A landscape with many peaks, sampled at points; each row gives a point and its height.
From any point a climber takes the steepest step (rise divided by distance) to one of its 2 nearest points. It stops when none of these is higher. Distance is the straight distance between rows; heights are no part of it.
tudez h=335: [116 149 133 107 143  84  83 157 129 150  83 107 167  58  99 104 183 173
 195 132 152 110  75 112 146  92 129 135 126 127 161 169 108  51 133 125
  81 118 139  74  89 193 146 110 131 167 160 128 116  85 151 116 160 212
 151 165 130 139 135 171 131  48 162 160]
deva h=641: [128 117 114 169 111 140 107 129  97  51  98 146 113 125 134 141  86 133
 115 190 133 196 228 123 111  71 126  56  91  92 151 176 190  86 104 110
 115 106 146  90 158 121 181 152 140 102 103 102 181 127 101  91 121 100
  88 130 104 115 109 149 171 127 146 124]
Nam h=400: [131 133 157  98 157  96 149 143 163 156 110 120 179 127  81 168  99 129
 171 102 129 113 119 112 179 163 133 168 104 151 140 120  93 136 150 145
 111 131 120 115 168 146 102 106 140 143 127 101  81  87 129 133 112 160
 139 102 129 125 145 171 126 120 140 144]
geno h=494: [107 126 138 147 117 197 156 107 129 105 109 154 124 159  77 110 119 152
 126 148 147  97 111 145 138 184 104 130 165 162 130 133 125 182 155 163
  91 109 143 144 123  87 117  75 187  95  94 146  91 113  93 102 135 154
  77 120 104 103 138  98 115 131 127 107]
Zes h=614: [ 93 129 189 161 152 117 153 236  92  93 150 105 112 138 109 138 165  92
 109 121 122 139 141 145 108 103 134 155 143 125 140 142 159 118 146 123
 117 178 101 146 129 149 135 115  70 146 128 117 121 164 182 121 183  99
 183 100 101 151 126 165 141  94 141 137]
kevi h=102: [143 162 149 151 141 130 198  99  92 118 105 160  99 111  71 125 103  96
 129 125 170  88  52 201 152 111  67 181 172 168  73 110 115 194 152 213
 105 126 104 149  85  86  63 147 131 114 114 132 103 111 113  75 102 104
  85 121 134 123 135  87 148 137  95 105]
besuf h=504: [114 154 137 133 156  93 131 160 136 111 133 130 139 114 134 146 152 142
 140  76 139 153 117 120 145 130 105 137 113 188 132 197 154 130 163 168
  97  89 114  75 117 130 123  97 158 166 103 133 127  32 109 157 112 169
 137  93 168  77 106 167 130  85 162 134]
tanaf h=447: [141 149 148 104 144 153 165 133 113 120 126 134  98 130 126 132  96 130
 105 121 125 135 137 136 139 151 144 170 130 105  93 128 152 104 125 121
 118 159 131 163 118 139 131 149 102 160 131 117 123 108 126 114 164 123
 140 117  97  98 127 143 138 155 136  99]
budul h=274: [142 121 153 109 110  66 120 113 130 162 114 114 114 117 143 148 131 150
 173 127 136 119 168  90 156  55 184 136 104 111 114 167 143  25 131  80
 103  91  69  68  96 202 152 163 115 131 133 119 165 146 184  75 114 192
 107 128 109 153 107 175 125  82 174 148]
gife h=466: [170 110 143 123 103 162 173 145 114 145 139 124 142 135 107 160 157  81
 100 128 123 117 141 126  91 141  99 163 121  88 134  88 144 170 100 120
 177 170 114 207 119 112 119 134  98 108 126 118 138 191 142 135 170 131
 136 139 101 151 102 112 118 179  99  93]
bagib h=426: [102 150 175 151 165 145 121 197  87  81 162 105 150 104  98 150 170  81
 137 117 118 142 126 134 127  96 123 148 148 137 119 179 146 134 178 120
  78 149 103 106 101  90 103  82 133 145 103 137 126  58 129 139 153 113
 132 121 141 106 100 163 129 109 151 102]
fosut h=441: [140 136 159 116 142 112 134 124 182 118  77 121 174 135  71 178 112 126
 190 113 134 120 190 130 172 181 119 131 115 149 165 150  96 103  99 117
  84 112 110  86 165 122 112  92 160 137 150 106  86 101 122 109 135 173
 104 104 100 143 130 169 125  94 133 122]
pidu h=575: [110 113  86 168 122 184 112 125 126  57 106 142 112 118 125 114 108 128
  98 193 124 169 186  97  94 128 120  87 127  85 142 143 157 118 127 111
  95 116 155 117 130 101 173 118 146 101 108 119 134 144 106 104 120 108
 100 131  88 117 114 143 137 154 164 134]
mib h=384: [124 131 115 122 125 122 130 109 112 189 109 123 146 132 171 124 115 185
 163 114 171 147  61 149 123 116 122 113  96 139 114 158 120 170 117 141
 126 121 188  90 132 184 137  76 144 145 152  99 109  87 122 155  90 174
 132 176 161  47  95 119  97 118 128 157]
Lum h=451: [ 95 176 106 153 153  85 100 143 138 129 186 154 143 128 175  87  82 143
 113 119 156 137 128 139 150 177 113  67 133 153 156 108 117 155 112 164
 135  86 166  83 196 166 150 115 115 126 155  87 120 123 109 160  92 116
 138 115 185 142 153 111 112 129 115 159]
Naliv h=399: [ 83 125 144 136 134 130 116 187  73 109 155 100 151  90 104 143 214 118
 145 116 108 141  92 109 156  71 132 128 133 129 147 168 145 112 165 126
  91 137  91 110  77 126 142  91 139 134 102 135 126  55 135 158 154 155
 128 140 162 133 115 185 103  70 182 109]
navil h=356: [111 182 194 151 139  69 105 220 127 115 125 131  98 155 149 119 140 130
 146  88 101 155 177 121 135 111 130 170 113 138 124 142 177  74 118 128
 129  98 125  77 144 168 128 181  97 166 122 110 143  89 161 106 161 127
 152  95 116 128 146 158 166  61 138 129]
Labo h=318: [158  91 108  78  96  96 138 124 154 210 113 117 144 128  82 143 133 186
 156 111 134  98  64 106 172 144 163 166 122 118 133  95  99 157 147 165
 177 135 124 170 142 173 105 133 119 125 133  94  81 119 141 152 115 165
 134 171 153 116 165 158 109 131 111 145]
Meb h=493: [116 144 132 164 144 110 164 127 119 107 185 110 118  98 162 120 128 166
 102 103 121 139  50 138 141 138  87 143 164 153  97 128 124 170 188 170
 128 110 114 142  99 125 113 117 100 132 117 123  97  83  93 186  86  92
 159 122 158 101 132 111 116 149 135 156]
zaz h=350: [119 187 153 136 152  21  90 176 170 177 127 148 144 118 144  96  77 162
 142  91 140 131 140  98 170 147 115  96 120 175 186 139 117  95 112 169
 139  64 148  37 172 181 136 141 114 165 124 107 122  93 128 126 103 143
 143 114 142 146 168 123 127  73 170 166]
Nofov h=456: [152 114  96  82  68 135 119  41 184 178 101 134  99 168 135 122 160 117
 138 116 111  68 119 100 146 138 162 133 165 124 129  63 118 107 125 118
 171 144 131 185 121 119 120 159 143 117 164 177 171 162 125 131 161  73
 141 138 124 137  95 104 113 161  90 115]
vas h=449: [119  89 103 168  83 189 138  57 155 103 121 148 108 158 103 125 136 176
 122 141 122 128 136 110 125 170  99 122 159 149 137 135 132 154 156 157
 139 124 121 174 107 123 152 119 165  79  86 139  99 145  95 114 131 126
  88 145 109 130 122 129 117 158 152 141]
Mep h=570: [177 130 121 143 112 130 166  77  80  76 157 113 123  75 140 108 123 162
  58 104  97 162  88 139 126 136  72 181 163 115  93 131  86 179 160 148
 177 167 112 188  45  98 106 123  93 137 123 183 142 167 105 141 168 117
 130 154 107 135 116 170  95 123 118 155]
Luzom h=636: [137 108 136 161 156 158 128 132 144  70 190 124 122 114 138 156  97 115
 105 130 122 178 215 141 102 131  93  99 144 134 112 152 165  99 151 121
 119  98 109 118 129 105 185 118 159 140  87 106 117 140  96 134 100  88
 119  62 131 134 104 158 161 145 162 127]
keta h=645: [116  96  50  91  87  93  63  53 179 169  78 142 144 179 162 150  90 140
 157 145 163  89 148  88 163 137 175  58 112 148 137 127  87 134 104 139
 149  99 135 108 170 140 135 163 185 133 162 148 161 170 110 143  73 159
 120 150 133 120 127 107 108 139  72 145]
pesu h=555: [ 98 180 153 139 157  97 117 184 148 108 145 132 157 113 128 121 140 103
 172 103 122 143 115 121 135 139 109 107 138 168 164 184 123 134 142 146
  93  92 121  52 172 139 129  66 153 136 115 131 119  45 112 138  90 140
 160 118 151 114 136 125 123  60 171 128]
mared h=521: [159  83 137 131 121 131 120  88 159 130 160 100 101 130 145 150 156 125
  78  90 117 126 162 135 144  93 108 137 134 121  80 130 159  75 158 119
 166 147  99 165  86 126 145 143 105 173 105 149 128 183 116 130 155 104
 123  94 131 130  64 143 137 144 137 100]
fif h=378: [127  95  77 133 129 166 116 126  83 152 142 154 131 152 164 135 121 174
 108 170 113 142  78 161  83 137 121  91 119 141  99  99  98 206 119 123
 131 108 174 124 125 110 126 100 143 101 159  94 119 110 110 154  85 123
 117 145 148 134 141  57 113 175  87 194]
Leg h=486: [121 149 153 131 138 162 137 153 146 115  86 116 174 134  37 171 120 111
 176 137 127 108 134 114 140 179 154 119 119 157 159 135  92 152  92  99
  76 117 115  94 148  90  84  74 172 127 119 145  94 110 146 118 133 190
  71 128 113 157 145 132 114 108 131  93]
dela h=601: [110 129 118 142 164 173 123 159  90 103 119 127 156 147 111 118 130 104
 131 168 122 144 108 135  91 146 146 114 137 136 136 151 113 164 121  94
  64 156 147 113 119  57 102  57 150 117 118 114 112  93 148 134 140 145
 111 154 122 105 174  88 132 128 152 119]
Nek h=430: [123 127 117 110 110  85  95 129 125 169 136 109 135 112 184 109 138 168
 161  98 163 146  69 119 147 105 112 125  96 163 140 191 137 106 124 140
 137  93 139  78  99 197 168 125 134 151 118 105 119  90 127 139  98 166
 140 178 160  80 101 140  98 106 150 136]
neri h=73: [153 125 117 129 140 180 157 115 106  99  86 171 114  91 118 129  57  66
 143 165 121  91 106 195 111 140  63 145 120 141 105 100 132 202 100 137
  94 158 114 136  92  88  79 133 153 100 146 109 116  93 102  79  84 131
  63 113  95 118 142  86 185 171 103  63]
rinop h=88: [151 123 141 127 124 130 184  99 104 130 100 193  96  93  90 130  78 104
 125 142 139  74  80 218 136 123  54 174 134 136  93  89 134 204 112 192
 131 126  97 170  76 101  77 153 156  70 122 134 128  94  87  56  89 123
  60 142 133 115 113  60 179 181 116  58]
gosi h=611: [146 146 149 168 117 142 145 119  65  68 143 142 110 100 115 123 151 133
  62 119  81 163 139 120 105 112  80 167 158  90 109 164 110 170 156 157
 164 201  96 181  28  93 114 117 115 154 142 184 138 142 131 124 196 134
 121 133 111 108  86 200 101  98 154 130]
sedap h=134: [126 148 146 152 172 141 168 160  93 111 109 132  91 130  99 114 105 123
 104 139 129  97  92 130 103 140 125 156 158 120 114  91 105 193 153 145
  97 176 133 167 113  74 105 102  87 131 132 115 116 113 169 130 166 117
 143 129 108 124 167 106 146 121 120 118]
ziva h=401: [120 137 125 141 103 150 117  98 179 139 108 165 135 172  96 135 110 153
 150 152 143 107 164 105 191 175 174 114 127 129 179 110 115  90 139 134
 103 101 119 114 180 142 145 140 137  96 104 128  90 159 141 124 141 182
 105 105 104 170 165 136  94 131 171 166]
komuf h=414: [132 164 162  85 148 115 128 149 132 128 113 138 120 132 112 152 124 150
 143  95 120 151 146 119 159 134 146 163  81 107 115 166 173  73 126 118
 120 151 112 120 126 142 135 146 122 162 136 116 137  73 121 111 153 145
 138 106 123  82 119 169 145 116 144 101]
tabi h=249: [145 109 141  77 101  74 127  91 169 176 109 110 123 133 151 148 152 143
 167 123 126 101 166 104 156  69 206 135 110 129 124 126 135  40 135  62
 146 114  66 108 132 182 133 140 118 141 131 148 161 182 184  98 100 163
 132 114 111 168 122 140 121 118 168 139]
regi h=377: [126 107  82 124 105 141 100  47 178 107 123 133 132 140 179 103 124 109
 107 129 151  98 172  95 132 128 113  63 157 164 112  96 125 117 158 145
 138  92 127 145 109 100 161 163 162 124 119 162 132 182  85 144  96  71
 108 110 131 156  99  95 125 191 124 128]
tevuv h=412: [141  77 108  85 122 153  75 110 144 121  94 131 181 152 142 162 145  90
 134 175  93 131 210 117 118 103 148  96  82 119 142 118 135 106  87 102
 142 116 162 150 159 131 131 187 159 104 140 127 185 181 112 145  90 118
 124 126  92 159 110 120 129 187  78  87]
gaf h=576: [125 114 165 155  94 138 157 177  99 111 134  86 106 132 117 149 175  97
  64 133 122 134 156 160 110 111 144 158 147 110 144 140 155  75 122  96
 144 170 110 162 129 148 134 143  90 169 140 143 144 216 191  96 190  75
 186 119 115 155  94 130 127 118 119 123]
tenu h=117: [113 166 151 149 173 137 164 115 101  97 121 152  91 113  79 114  92  88
 127 136 173  74 105 165 132 141 111 177 169 163  86 101 111 189 147 167
  69 158 111 143  97  59  69 132 107 132 117 114  93 102 144  81 126 115
 103 114 109 110 146 101 158 121 102  91]
Pivi h=352: [145 119 101  58  87  93 125 108 164 211 121 138 126 132  89 153 144 163
 137 101 127  93  85  95 155 134 161 168 141 112  98  83  96 175 124 184
 193 148 128 185 149 135  70 154 105 107 158 129 134 137 120 164 115 147
 150 175 150 134 127 120 115 155  75 131]
Zar h=398: [111 159 125 144 135  49  68 142 160 167 152 162 174 137 172 116  88 164
 140 128 137 111 136 115 169 157 111  48 113 167 184 133  92 115  89 171
 143  93 135  39 198 185 150 121 139 169 136 108 134 133 122 139  95 147
 117 129 180 153 153 118  80 118 128 158]
dufi h=368: [113 124 175 143 165  83 104 206 121 118 184  85 121 127 184 116 174  84
 105  70 104 113 128 160 115 102 111 127 116 142 106 114 158 107 124 122
 138 136 147 128 123 178 138 153  78 144 125 127 156 157 117 143 144  72
 180  82 130 151 138 100 177 128 126 107]
Teget h=503: [ 97 174 145 159 168 106 128 161 143 113 189 138 134 121 142  95 114 119
 138 111 121 142 103 135 141 164 115  92 156 153 176 114 114 173 160 165
 107 129 125  86 176 144 140  87 128 112 123 105 100  85 126 168  89 130
 159  98 163 134 165 117 113 103 171 143]
Tupud h=427: [200 102 150 124 104 144 194 152  80 170 132 130 166 108 101 183 155  53
 137 131 119 108 144 127 103 111  92 174 129  72 165 102 160 189 114 133
 178 187  64 192 108 105  92 107 101 101 122 112 141 165 179 132 166 174
 115 156 100 135 109 145 124 125 121  62]
datog h=394: [124 144 144  97 143  97 100 143 132 124 157 100 104 118 198 100 157 126
  98  80 111 122  80 134 119 119 129 111 133 126 106  99 138 102 134 112
 137 145 151 129 115 157 140 165  74 142 151 141 141 132 123 154 138  63
 179 125 146 128 122  95 139 150 112 123]
poda h=660: [119 112 167 165 134 112 156 177  88  93 162 106 121 117 147 133 172 108
  77 103 106 158 103 131 113 107  85 169 157 108 124 152 130 143 172 125
 150 194  92 184  80 122 136 114  70 163 117 145 134 167 156 151 194 114
 159 136 102 137  98 180 105  89 145 149]
Motof h=419: [112 147 144 107 135 103 126 158 139 157 134  98  99 108 157  92 156 162
 100  91 114 127  78 112 121 123 164 145 123 107 125 104 134 106 131 121
 154 149 161 128 153 167 142 145  69 142 145 132 136 104 145 156 159  89
 171 141 129 118 160 116 145 102 117 147]
Mame h=341: [ 87 142  89 157 134 127 108 125 107 154 166 155 121 144 173 121 123 180
  94 154 141 122  86 190 109 131 118  65 120 134 117  94 100 207 116 149
 128 118 172 111 177 145 117  70 134 127 156  70  95  91 100 177  80 122
 136 117 194 133 124  45 110 146 111 211]
zus h=287: [140  90  92  92  93 137 103 122 147 185 127 111 142 112 110 144 161 167
 158 126 146 106  71 106 148 124 155 160 122 126 152 108  80 121 173 129
 145 140 121 150 121 166 135 114 107 119 158 108  87 116 162 158 132 176
 144 164 146 139 156 155  97 102 132 173]
Filon h=557: [113 100  63  86  80 135  54  79 194 205  96 124 149 162 114 168 122 146
 191 137 119  97 138  92 155 152 183 136 109 123 120 112  65 124 101 129
 147 107 133 130 142 156 127 169 162 102 154 119 136 165 117 139  84 186
 139 161 121 154 136 113 117 152  68 129]
farav h=491: [114 124 131 146 133 143 115 139  97  77 132 112 130 133 172 108 115 121
  97 158 111 178 165 134  75  98 160 106  99  89 124 112 142  75  65  68
 107 112 171 111 145 146 158 153 116  96 133 129 181 164 122 117 138  68
 139 144 111 114 158 117 147 142 103 105]
pedi h=360: [146 140 115  96 130  94 122 116 166 146 132 139 150 145 138 155  81 140
 143 103 131 126 146 123 160 188 133 135  99 137 124 137 123 119 124 147
 146 104 152 104 174 153 135 132 133 123 129 104 102 119 109 130  97 136
 124 125 140 123 136 143 120 150 119 124]
kag h=525: [122 112  78 160 143 201 126 114 128  56 112 141 118 123 154  80  82 141
  91 182 128 179 166 130  85 161  85  75 122 109 126 113 145 150 105 117
  97  97 176 120 146  96 161 124 145  92 131 125 121 156  79 132 109 118
 118 109 100 138 158 123 147 168 110 141]
Bubim h=453: [112 141 127 124 141 147 138 121 132 153 119 102  91 149 141 102 110 151
  97 123 114 148  89 130  68 136 178 150 153  92 116  88  96 112  97  79
 140 152 142 167 148 118 152 146  76 121 159 132 139 155 162 140 198  74
 155 150 136 128 167  86 135 123  98 130]
Bupo h=415: [170 107 120  92 103 126 159  59 151 162 136 126  97 124 100 117 169 136
 106  98 131  94 119 111 145 154 120 170 174  97 113  72 131 123 106 167
 212 144 116 227  85 123  96 160 112 102 124 175 151 166 119 124 160  94
 130 130 121 157 105 106 114 171 112 110]
Sagab h=411: [138 102  94  89 110 122 113  41 183 149 104 150 106 167 178 106 120  97
 149 119 155  81 149  90 153 108 174  79 149 153 122  94 132  96 136 108
 124 109 122 134 118 101 147 171 164 122 146 177 169 175 125 126 117  82
 137 113 113 122  99  83 107 171 110 116]
bov h=505: [170 106 132 110  91 174 127 114 140 149 111 106 135 136 127 138 177  79
 118 131 110 108 151 141  92 122 138 130 128 104 135 106 139 129 107 105
 177 161 149 209 126 112 112 147 125 108 165 164 170 212 140 147 162  87
 164 139  96 170  96  91 116 184  59 103]
Pageg h=58: [156 161 135 141 160 146 174 142 115 116 118 140 138 101  96 160  88   7
 172 150 134 110 133 181 119 124 102 163 100 146 120 118 149 185 103 127
 109 196 100 128  83  70  58 122 128 126 127 101 120 109 151  76 102 104
  78 120 107 128 114 114 193 135 103  43]
Bago h=461: [121 151 146 138 188 141 143 150 123  86 184 123 122 107 124 168 154 111
 138  71 135 141 140 135 111 116  75 137 128 169  74 184 164 118 175 135
  93 125  90  91  99  90  94 118 165 183  99 141 143  36 101 137 116 133
 122  79 165  90  91 185 139  88 135 111]
Lag h=303: [143 133 127 102 121  88 106 111 145 161  75 113 150  98 122 141 106 173
 197 143 145 122 121 101 156 108 154 134 104  95 141 186 106  43 131  93
  93 111 114  68 109 184 145 141 151 139 152 113 139 116 164  90 152 206
 124 167 121 111 119 162 134  69 153 154]
gilo h=452: [ 97 129  69 133  89 144  99  96 166 168 127 172 138 191 123 107 103 165
 129 143 128 117 152 101 157 180 182  83 145 132 142 120 102 142 132 146
 131  85 160 113 189 110 147 139 149  91 118 125  92 164 122 142 129 145
 106 127 144 153 180 113  96 121 119 164]
kazu h=340: [112 164 102 159 134 144 127 121  87 172 114 169 131 148 191  99 115 186
 130 137 172 140  65 198 104  90 125  94 122 137  99 118 135 198 119 144
 123 112 196 101 161 131 113  55 135 128 154  98  88  73 108 151 111 139
 133 131 164  80  99  68 117 121 135 189]
gosor h=45: [147 121 117 114 179 141 173 134 107 112 148 138 166  93  95 182 101  49
 166 148 131 134 141 173 123 120 101 159  66 150  99 158 160 170 136  94
 118 160 105 117  83  92  61  91 172 139 121 121 134  83  86  76  82  88
  82 116 108 121 103 133 166 139  98  48]
Didab h=228: [142 113 152  70  96  95 153  78 140 189 112  99 110 114 126 113 170 111
 127 128 111 102 131 111 142  58 217 160 130  95 133 129 151  35 115  55
 169 168  63 112 134 167 116 162 115 153 140 163 168 187 175  98 117 148
 134 120 112 142 106 166 126 104 154 155]
pake h=536: [124 158 128 131 135 127 119 127 122 105  92 130 118 161 142 141  83 149
 141 157 120 186 151 145  83 119 161 123  61  68 163 159 131  67  56  71
 109 114 192 110 159 123 135 139 126 117 132 124 165 127 130 107 160 129
 131 152 131  72 166 117 158 100 132 112]
Luteb h=542: [142 118 151 125  88 139 142 140 124 139 129  96 114 127 115 139 156  77
  94 125 125 101 156 168 101 107 163 127 116  99 153 115 158  69 108  85
 158 168 132 190 157 145 132 162 107 148 154 158 152 215 172 106 164  75
 176 126 117 168 110 123 124 157  72 105]
nadis h=474: [155 124 129 106 135 159 146  79 139  98 124 100 106 108 139 112 111 139
 104 113 124 148 162 140 114 125 121 148 122  89  92  94 149 101 122 121
 158 125 126 175 117 123 148 158 104 140 137 147 138 157  89 131 134  95
 126 114 119 122  88 121 143 190 112  91]
tupo h=528: [120  80 141 159 175 136 124 173 110  98 213  85 179 120 145 149 143  74
 131 130 109 161 157 115 104  99  88  93 115 147 141 146 121 141 157 113
 130 107 127 119 134 146 153 109 166 109  81 116 119 120  91 172 100  75
 134 112 158 150 113 140 132 167 120 165]
kinum h=382: [121 159 178 113 130  67 101 178 138 143  88 145  94 157 129 145 127 142
 161  99 122 145 179  91 144 106 154 153  99 125 137 181 170  50 114 122
 134 117 115  75 138 148 133 180 124 168 122 101 144  75 164  83 146 152
 132 104 115 107 118 184 154  92 163 153]
Lom h=370: [ 91 137 146 105 128  84 100 193  93 126 121 112 158  66  79 125 234 151
 164 115 117 102  94 109 166  60 121 139 125 142 166 175 142  75 149 133
  97 120 100  90  87 174 134 119 130 144 124 152 138  44 148 167 145 201
 115 135 162 156 121 190 134  35 188 139]
Supe h=480: [119  90  98 125  79 105  80 106 149 158 151 116 130 120 154 124 133 152
 156 130 160 142 100  94 138 112 153 105 115 137 158 177 131  83 156 130
 122  82  94  70 103 167 183 118 132 126 113 120 128 139 153 124 102 159
 123 143 137 112 119 143 104 121 160 134]
gezar h=383: [165 101 127  78  90 104 143 100 150 178 141 121 127 141 109 141 181 132
 122  86 137  89 109  85 154 137 117 164 155 115 114  81 109 166 145 164
 201 158 111 204 134 114  92 161  82 112 115 157 141 180 124 171 154 121
 154 144 134 144 120 129 118 165  98 128]
tozi h=543: [109 116 124 122 113 185 127 139 113 114 103 140 143 159  81 143 114 104
 139 168 133  92 122 135 105 178 127 109 134 157 128 123 101 186 116 131
  93 124 148 136 122  60  92  74 185  96 109 134  98 105 125 116 131 183
  83 136 107 128 170  82 141 124 137  95]
Puv h=551: [123  99  46 122  77 107  67  77 162 169 116 121 123 154 182 118 102 152
 161 141 188 104 117  93 141 129 170  77 101 151 133 150 103 121 136 139
 128  81 126  93 138 141 168 145 146 128 130 123 128 165 140 135  67 166
 101 165 134 129 143 119  91 152 128 133]
Rava h=574: [138 100 142 166 174 123 114 157 137  97 213 111 178 129 141 155  99  81
 151 131 116 178 190 130 113 119  76  94 104 145 144 149 139 114 143 120
 145  62 116  71 137 123 178 113 161 129  97 110 127 127  96 145  79 101
 102  86 186 122 123 154 137 128 148 131]
getuf h=532: [140 156 123 163 145 118 152  82 103  90 163 121  92  99 151  88 117 184
  81 100 121 136  53 154 141 126  90 155 177 130  60 121  90 165 164 165
 135 134 135 175  61 111 107 128  97 127 152 154 118 134 104 148 135  90
 139 140 138 122 114 121 102 152 103 161]
Zitis h=345: [ 98 170 167 151 166  85 114 208 103  99 173 108 110 136 184  96 132 116
 128 102  96 152 161 147 104 119 118 139 113 152 116 116 152 102 115 123
 105 133 146  98 147 173 150 153  84 134 136 103 135 101 133 120 148  96
 172 100 119 122 151 124 156 102 139 105]
Rodi h=413: [127 101 102 166 102 168 124  64 162  79 138 141 135 129 144  93 124 166
  96 151 134 135 146 103 113 167  90  92 166 158  99 111  94 161 164 162
 139  69 136 150 122 100 169 135 170  95  98 149 110 176  58 145 104  88
 109 131 144 151 115 111 108 196 121 154]
mene h=489: [124 150 124 106 147 167 161 109 127 133  87 123  89 152 115 119  95 159
 120 157 111 157 115 139  91 144 180 179 107  73 125 117 123  89  69  78
 123 138 166 170 159 121 135 148 102 121 160 123 133 120 140 116 167 124
 139 166 106  82 145 109 148 123 135  95]
dulas h=208: [157 116 146  77  85 153 146  82 144 184 101 101  95  98  70 102 161 101
 103 142 126 120 126 116 133  93 194 183 143  76 149 104 151  63  88  72
 195 181  90 151 139 157 114 175  91 148 139 166 152 178 189  98 172 138
 146 140  96 147 109 167 119 108 149 148]
kase h=472: [143 118  78 122 116 181 124 106 131  93 101 163 143 150 138 110  66 154
 116 174 138 157 137 147 117 186 104  75 113 124 148 118 153 167 103 147
 122  75 181 117 163 103 148 132 160 125 120 126 105 139  73 133  91 148
  96 117  94 124 160 131 104 160 107 145]
mis h=490: [117 119 138 170 151 114 133 142 126 105 211  91 138  99 176 144 164 121
 130 115 110 161 106 125 129 132  77  90 137 158 125 140 110 155 174 140
 139 104 111 131 103 147 151 118 129 111 107 115 110  95 101 178  70  87
 159 118 170 127 127 124 119 166 140 158]
Dop h=606: [ 85 163 145 155 200 123 115 201  97  78 142 125 158 117 148 106 129  85
 149 155 115 137 116 159 105 133 110 112 131 145 143 164 126 161 138 115
  57 115 157  61 152 118 108  64 145 110 103 113 134  47 119 113  87 115
 153 125 149 120 133 111 133  91 138 106]
kas h=583: [115 148 143 156 123 107 105 152  97  59  94 145 133 151 141 126  88 143
 151 149 137 184 209 118 113 107 140  80  83  91 155 182 164  85  67 107
  88 120 157  95 163 120 140 134 145 116 128 116 181 104 121  98 146 122
 102 153 114  79 147 151 154 102 132 100]
taruk h=661: [ 85 140 115 149 189 162 114 174  89  89 144 135 148 100 122  89 137  70
 127 179 138 127  97 168  78 118 116 106 150 156 113 147 130 184 123  97
  55 144 148  72 133  73  85  71 153 127 109 128 125  76 142 111  77 139
 118 154 157 128 155  76 133 125 120 117]
seva h=501: [100 107  61 111  77 165  92  95 158 164 114 148 151 191 110 146 131 162
 151 144  92 120 131 114 138 172 186 106 103 114 133 105  70 159 111 124
 152 115 160 121 156 113 136 151 162  92 139 102 131 146 127 151 122 154
 123 146 126 152 160  90 113 146  95 146]
fuf h=573: [116 116 138 174 141 121 119  95 171 113 177 130  86 145 136 143 113 137
  78  85 122 140 184 138 140 130 101 124 154 149  76 140 143  75 159 151
 117 115  96 140 105 113 161 125 133 170  84 138 109 154 118 147 135 109
 129  50 154 149  93 139 166 143 163 121]
pifig h=149: [144 132 172 126 160 117 196 172  84 139  98 132 105 133  91 127 120 108
 107 126 159  99 103 100 125 140 126 166 161 118 146  98 125 171 144 145
 130 185 110 199 131  84  99 121  54 152 135 136 101 139 184 118 187 134
 152 126  99 138 146 137 141  92 148 123]
Gato h=455: [141 105 106 121 113 166 104  87 133  90  95 109 124 144 182 112 148 106
 114 165 121 136 180 116  95  87 161  84  90 111 121 109 157  65 101  67
 131 114 168 136 144 120 157 168 153 101 144 156 178 199 119 128 111  60
 141 140 113 136 120  87 136 162  98  96]
kabe h=416: [126 114  89 128 121 186 131 122 101 123 102 182 132 147 133 115  84 157
  93 179 118 143  96 158 108 171  91  93 142 135  83  83 109 219 111 144
 130  83 173 130 155 102 109 132 169  74 130 115 109 138  73 145  82 135
  90 111 137 141 175  84 108 176  62 176]
guni h=186: [183  94 134 113  67 145 156 106 107 173 111 129  96 105  53  98 171 112
  97 123 120 120 123  93 139 117 146 177 165  75 175  96 129 120 116 108
 179 203  84 182 105 131 127 137  94 132 128 165 114 163 169  91 207 175
 121 144  95 145 114 171  86 102 165 149]
tok h=166: [142 107 149 117 109 123 181 150  92 165  88 125 102 119  69  91 143 134
  75 110 116 104 108  78 127 142 141 181 176  84 164  69 123 139 115 123
 164 176 114 191 130  88 126 133  55 154 123 145 115 163 194 113 206 131
 136 145 108 138 147 158 134  80 142 163]

Where does a climber stop that starts at each point below?
Nam -> taruk
navil -> Luzom
Rodi -> taruk
tevuv -> poda
Mame -> deva
Tupud -> poda

Call two points neighbours if one is among the 2 nearest of the other. Go from one point of each pair to the other, from neighbour to neighbour, staying as high as possible. Name the lowest point that can't be avoided.
Nofov, taruk -> regi
keta, taruk -> pedi
poda, Luzom -> mis
